Points on a hilly landscape, in no order, each with its height.
A climber steps from a point to the highest of its 2 nearest points, and stops where none of them is higher. Distance is the straight distance between rows; heights are no part of it.
ripud: [106 147 124 110 154 144  81 111  85 129 108 118 134  88  71 122 136 164
 157 113 114 143 124 132 145]  (h 384)
vovu: [127 118 128  70 127  93 108 142 107 116  97 137 150 153  62 132 175 137
 161  87  81 171 122 170 149]  (h 289)
rava: [120  97 106  59 143 115  86 148 107 101 107 108 138 139  55 114 152 132
 171  85 100 173 143 142 122]  (h 243)
Sosu: [138 129 146 153  70  59 173  76 133 130 121 149  99 145 223 138  92  93
  45 178 153  98 127 101 101]  (h 619)
vaze: [ 76 117 155 122 123 116 160  63  90 119 105 182  96 174 115 189 130 134
 133 117 140 132 118 120 165]  (h 483)
nimul: [108 165 113 155 160 159 108 122 149 128 139 143 123 100  87 119 149 154
 170 158 131  85 130  87 146]  (h 141)
pime: [167  91 181 110 159 121 127 138 130 144 114 132 150 128  87 170 188 114
 131 113 109 141 105 188 109]  (h 359)
sisef: [ 65 186  93 148 130 114  89 129  88 117 122 176 120 117  71 128 136 149
 145 113 102  98 159 127 179]  (h 644)
nat: [126 122 127 135 168 169 118 105 131 128 135 113 162 156 106 109  94 157
 134 146 124 114 132 154 154]  (h 382)
sez: [148 127 115 165 164 182 132 118 123 119 136 124 122 160 137 126 110 142
 154 151 119 109 136 111 148]  (h 437)
nop: [132 108 154  38 148 130  45 143 165 184 116  82 116 102 171 120  80  70
  87  93 145 161 113 127  86]  (h 311)
zoku: [142 139 100 174 129 133 170  92 154  99 110 151  95 132 203 115 145 121
 116 171 120  87 143  72 143]  (h 283)
lapiv: [ 97 170 123 173 105 107 192 105 142 103 118 159 122 132 146 128 113 134
 145 160 151  54 121 107 122]  (h 320)
rufu: [138  86 119 102 169 118 142 109  99  75 117 124 117 157  96 164 142 140
 181 108 136 141 129 140 146]  (h 517)
Lel: [ 83 169 105 164 110  86 154  86 152  78 114 197  91 121 160 116 116 121
 128 156 169  47 131  93 126]  (h 275)
Non: [179 108 122 128  85 125  88 194 178 186 153  72 153 113 147 110  85  97
  90 131 117 161 142 141  97]  (h 346)
sib: [153 141 154 150 128 131 142 144 154 160 113 115 156 131 115 111 142 163
 132 143 104 153 102 161 112]  (h 269)
duref: [118 170 115 140 201 152 103 131 117 129 131 180 122 110  57 129 146 147
 153 149 137  91 146  98 178]  (h 112)
kava: [151 111 135  97 171 174  68 139 122 125 150  86 128 112 110  98 119 145
 148  95 110 158 127 121  97]  (h 617)
guk: [173 146 120 155 119 165 156 115 139  91 146 126 145 111 168  97 187 137
 115 120 133 105 118 127 140]  (h 302)
vug: [113 104 130   9 159 156  44 144 140 132 146 104 117 104  96 100 101  83
 160  64 118 148 127 103  99]  (h 153)
zafe: [118 139 149 141 155 153 131 100  86 150 117 142 134 146  80 177 120 154
 120  96 126 147  93 136 147]  (h 656)
lepu: [100 119 109  65 159 148  39 162 131 128  81 106 158 100  91  92 127 140
 164 124 101 153 134 115 128]  (h 206)
Pofu: [110 135 136 154 143 131 165  77 112 107 112 163 114 126 151 138 156 135
 134 127 147 111 100 146 152]  (h 422)
sebim: [ 60 152 135 145 128 145 160  89  78 108 114 188  91 169 128 155 113 113
 150 121 138 118 115 102 140]  (h 420)
bifan: [ 44 150 115 142 111  87 134  76 125  87 102 207  87 136 177 111 108  78
 126 124 162  78 132 104 119]  (h 235)
tuzu: [139  90 156 171 133 104 174  94 125 144 108 149  98 155 189 164 141 139
  97 153 131 142 128 131 142]  (h 252)
ludi: [167 105 131 137 104 125 143 148 174 139 176 100 126 121 156  93 176 100
 140 114 133 147 121 177 103]  (h 197)
bel: [ 98 165 141 136 104 139 153 103  92 115 112 162 137 114 113 132 156 128
 137 120 149 122 105 163 127]  (h 468)
bezik: [164 109 152  54 114 156  80 169 156 206 172 113 106 131 134 132 104  85
 118 101 122 181 110 153  86]  (h 63)
zilef: [186 105  70 181  92 119 143 179 155 134 176  78 126 145 125 116 107 136
 123 124 135 147 160 117 126]  (h 198)
sama: [ 63 177 127 133 104 127 137 114 114 112 123 172 157 110  88 125 137 139
 151 131 128  95 136 142 149]  (h 539)
Nabu: [159 127 134 164 103 124 166 136 158 136 158 100 148 135 142 116 131 133
 124 139 124 141 109 160 122]  (h 232)
nezut: [138 162 141 213  45 118 180 116 111 136 146 136 115 162 158 143 104 123
  79 146 163 102 149 115  92]  (h 356)
fen: [158 120 133 179  51  77 200 101 149 123 114 120 108 166 184 145  93 117
  75 181 144  94 149  79 122]  (h 482)
gir: [105 153 117 162 133 129 176 108 146 116  99 177  80 125 173 135 128 112
 132 197 134  80 144  45 141]  (h 316)
feg: [139 105 138 111 140 155 138 136 127  99 109 109 116 114 134 112 193 133
 156 102 120 145 111 163 109]  (h 139)
nosir: [110 106 102  45 147 111  39 162 104 114 107 106 148 110  66  99 148 147
 152  98  87 165 159 102 154]  (h 186)
lomo: [ 99 124 154 117 126 115 148 114  88 120  97 159 157 130  96 159 185 133
 135 111 134 151 106 178 153]  (h 419)
fos: [169  98 150  78 128 133  86 209 153 221 187 115 131 129 143 138 109  84
  73  79  97 173 123 150  86]  (h 34)
Benaf: [145 161 112 151 134 160 159 160 159  99 139 141 125 104 143 106 190 146
 133 152 125  79 136 102 141]  (h 270)
tel: [151 178 117 163 102 123 172 103 141  94 133 134 144 119 192 102 157 140
  79 122 137  91 102 127 122]  (h 335)
Kapav: [130 105 156  40 167 109  44 136 139 148  90  84 148 102 147 123  96  67
 130  84 137 178 113 116 115]  (h 266)
Teduv: [144 129 127  87 112 175 102 165 164 141 165 117  87 115 121  93 147  95
 161  96 116 158 124 169  91]  (h 133)
gez: [140 159 127 184 108 127 185 136 140 116 142 119 151 146 132 135 100 148
 135 169 129  96 125 129 128]  (h 265)
gan: [ 64 154 102 143 134 116 158  94 120 105  90 180  98 157 150 147 131 121
 157 153 127  96 142  76 168]  (h 363)
fid: [116  72 169  61 182 132  71 165 144 173 162 106 154 146 114 133 108 118
 125  89 119 165 109 156  96]  (h 572)
zaf: [111 105 114 128 131  83 162  68 157 116  66 135 109 120 208 119 127 111
 113 179 140 103 105  97 129]  (h 620)
Tobig: [151 103 155  71 170 141  51 146 128 156 106  72 145  99 106 117 126 152
 140 114 115 191 120 134  89]  (h 758)
zavi: [111 187 134 171 135 142 152 137 138 119 161 176 113  99  99 141 142 146
 141 178 138  59 142  86 131]  (h 184)
Nor: [153  99 161 110 120 154 122 159 166 148 150 111 129 123 135 121 177 119
 149  98 114 168 109 182 102]  (h 169)
Zel: [177 140 136 188  32  87 189 158 124 135 141 109 153 145 120 137 117 156
  84 139 121 127 133 139 115]  (h 187)
vap: [129 169 111 147 128 153 127 159 144 138 132  85 175 101  81 114  81 160
 142 167 141  85 126  98 102]  (h 295)
kipi: [131 142 126 171  65  99 203 118 139 101 113 129 115 131 171 139  94 130
 111 177 154  61 142  83 112]  (h 392)
Fibe: [134 134 134  67 128 167  79 178 142 169 172  89 105 118 136  96  92  97
 126 102 117 157 117 156  82]  (h 95)
Sibug: [169 112 118 126  80 134 124 212 171 174 190 100 130 126 140 103 103  97
 107 109  99 173 125 152 103]  (h 288)
Fozor: [134 101 142 111 166 135  84 172 169 161 162  86 175 140 107 110  87 132
 111 119 128 140 112 168 111]  (h 474)
nobok: [137 144 124 109 123 179 115 171 147 138 128  81 146  93 135  96 158 136
 160 152 119 152 131 130 115]  (h 208)
Tose: [ 70 155  88 144 128 114  94 108  70 130 127 184  84 151  93 142 103 122
 141 127 123  99 177 111 191]  (h 550)
guz: [144 106 162 138 150 123 169 123 116 136 113 150 151 149 115 170 183 125
 119 124 141 135  98 177 129]  (h 387)
pid: [178 135  63 197  90 120 170 174 137 108 161 118 139 124 135 102 134 135
 106 114 118 136 178 102 138]  (h 158)
fava: [168 121 101 184 102 101 190 149 123 119 146 133 129 128 185 126 152 130
  81 114 122 158 152 118 139]  (h 126)
Tedis: [ 53 135 125 119 107 105 110 111  49 133 135 178 116 152  79 165 120 123
 136  95 145 143 137 153 157]  (h 642)
Kife: [148 156 116 192 132 139 187 152 145 103 149 135 108  98 139 146 156 135
 124 181 140  57 150  72 131]  (h 230)
tosa: [ 82 160 145 130 140 126 108 102  66 150 127 158 143 145  65 152  78 132
 129  92 135 135 119 155 143]  (h 790)
refi: [ 87 149 147  85 148 132  64 108  48 131 106 116 154  96  67 149 104 163
 118 106 102 157 137 126 141]  (h 307)
vek: [120 127 117 142 166 143 112  95  82  96 127 136 116 114  90 142 154 151
 183 113 137 126 131 129 162]  (h 455)
tuvo: [111 135 145 146 116 115 165  44 106 116  94 172  89 136 209 146 118 105
  72 122 153 109 100 113 129]  (h 425)
pubog: [169 131  74 190  85  84 190 139 134  95 139 128 111 132 207 114 135 142
  85 154 133 111 163  94 130]  (h 100)
zuge: [169 110 144 123 138 150  71 171 157 177 131  77 178 108 132 112 101 130
  92 148 125 162 120 164 112]  (h 409)
kuza: [150 140 124 149 138 108 162  74 119  97 135 144 115 126 217 125 140 138
  70 133 138 103  97 125 125]  (h 374)
Rutog: [145  82 157  75 150 128  58 172 171 185 118  68 155  99 160 116  96  99
  74 121 125 169 138 148  90]  (h 357)
nedur: [137  91 156  42 150 101  37 119 123 139  76  86 145 102  86 151 125 130
 147 114 107 194 113 122 122]  (h 639)
Tuzan: [124  78 136  55 185 122  88 162 134 133 155 111 118 144  91 127 110 128
 151  66 123 173 115 166 112]  (h 672)
Lef: [ 98 123 117  93 105 114 118 103  62  86 138 150 134 132  58 176 159 160
 152  96 108 135 145 127 178]  (h 470)
sazad: [115 170 134 146 138 146 105 117 118 154 120 111 144  95  88 114 128 158
 150 141 113 145 116 166 116]  (h 319)
Ropa: [109 119 120 106 126 141 138 122 123  77 120 152 129 136 117 108 207 153
 167 113 132 131 136 154 131]  (h 117)
Lufit: [108 101 133  14 155  98  40 135 134 141 112  90 148 111 110  98 102  89
 137  58 107 171 123 128 125]  (h 220)
kato: [159  65 112 171 119 119 164 107 149 129 107 121  86 154 210 138 144 107
 104 172 110 151 143 110 143]  (h 231)
bupi: [132 126 134 132 101  75 176  78 133 131  78 137 106 110 231 124 107 108
  56 198 134 106 123 104 127]  (h 699)
Mez: [ 66 167  96 165 139 148 116 109 117 116 125 193 105 124  81 150  83 120
 135 136 148  75 154  93 159]  (h 462)
bemo: [135 129 141 188  87 127 185  96 120 139 127 148 111 163 177 161 126 137
  83 149 156 113 126 132 114]  (h 290)
nus: [139  84 178  78 145  97 101 120 122 148  99 129 150 133  62 156 163 131
 154 116 108 175 107 173 132]  (h 330)
buf: [109 135 130 106 152 163  68 159 139 143  94  91 158  84 101  88 128 142
 149 164 130 151 139 117 125]  (h 253)
zat: [122 159 149 157 118 153 151 108 124 141 152 142 160 160 106 138  88 151
 124 166 140 108 121 160 132]  (h 321)
tavok: [ 97 110 135 119 131  90 142  80  52 107 117 155 125 153  72 182 140 130
 153 101 138 141 124 129 191]  (h 547)
Nen: [152  67 144  89 191 133 127 150 111 112 146 107 133 156  85 162 128 132
 163 101 125 165 118 164 112]  (h 583)
Bimug: [151 148 116 141 103 146 153 180 173 122 126  82 163 106  95 109 129 141
 156 164 128  84 122 120 105]  (h 229)
vob: [171 102  80 154 123 144 137 202 151 159 192  88 131 153 143 103  98 102
 127 113 121 146 150 137 108]  (h 238)
geron: [101 154 147 139  84 107 164  61 140 109 116 167  94 139 215 125  93  84
  83 136 166  78 113  90 105]  (h 490)
Mivuf: [153 103 102 173 133 129 170 112 160 107 129 109  93 144 184 123 138 112
 152 164 140 129 146 114 153]  (h 254)
beron: [124  94 130 131 152 128 163  68 126  78 117 158 122 130 148 141 172 140
 163 121 136 114 122 125 188]  (h 390)
Gari: [152 117 112 130 177 176 107 151 146 121 163 107 109 142 130 106 124 130
 165 106 118 117 142 113 122]  (h 505)
fakuf: [138 131 109 115 162 143 103 160 164 145 138  73 173 101 101  86  76 158
 130 134 116 107 118 131 110]  (h 386)
rotop: [163 163 116 188  37 114 181 153  99 130 155 115 137 138 124 141 108 153
  82 151 154 110 156  96 119]  (h 261)

Call two points neighbours if one is among the 2 nearest of the other. Go from one point of each pair to the other, from neighbour to neighbour, staying as high as possible. Name the lowest point that can't be avoided.
sisef, bupi => zoku
buf, bupi => nobok
nezut, tosa => kato
sisef, tavok => lomo

For each start below, name the point where the climber stops.
nimul => bupi
Lel => bupi
gez => Tobig
feg => ripud
Mivuf => tavok
Fibe => ripud
nosir => sisef
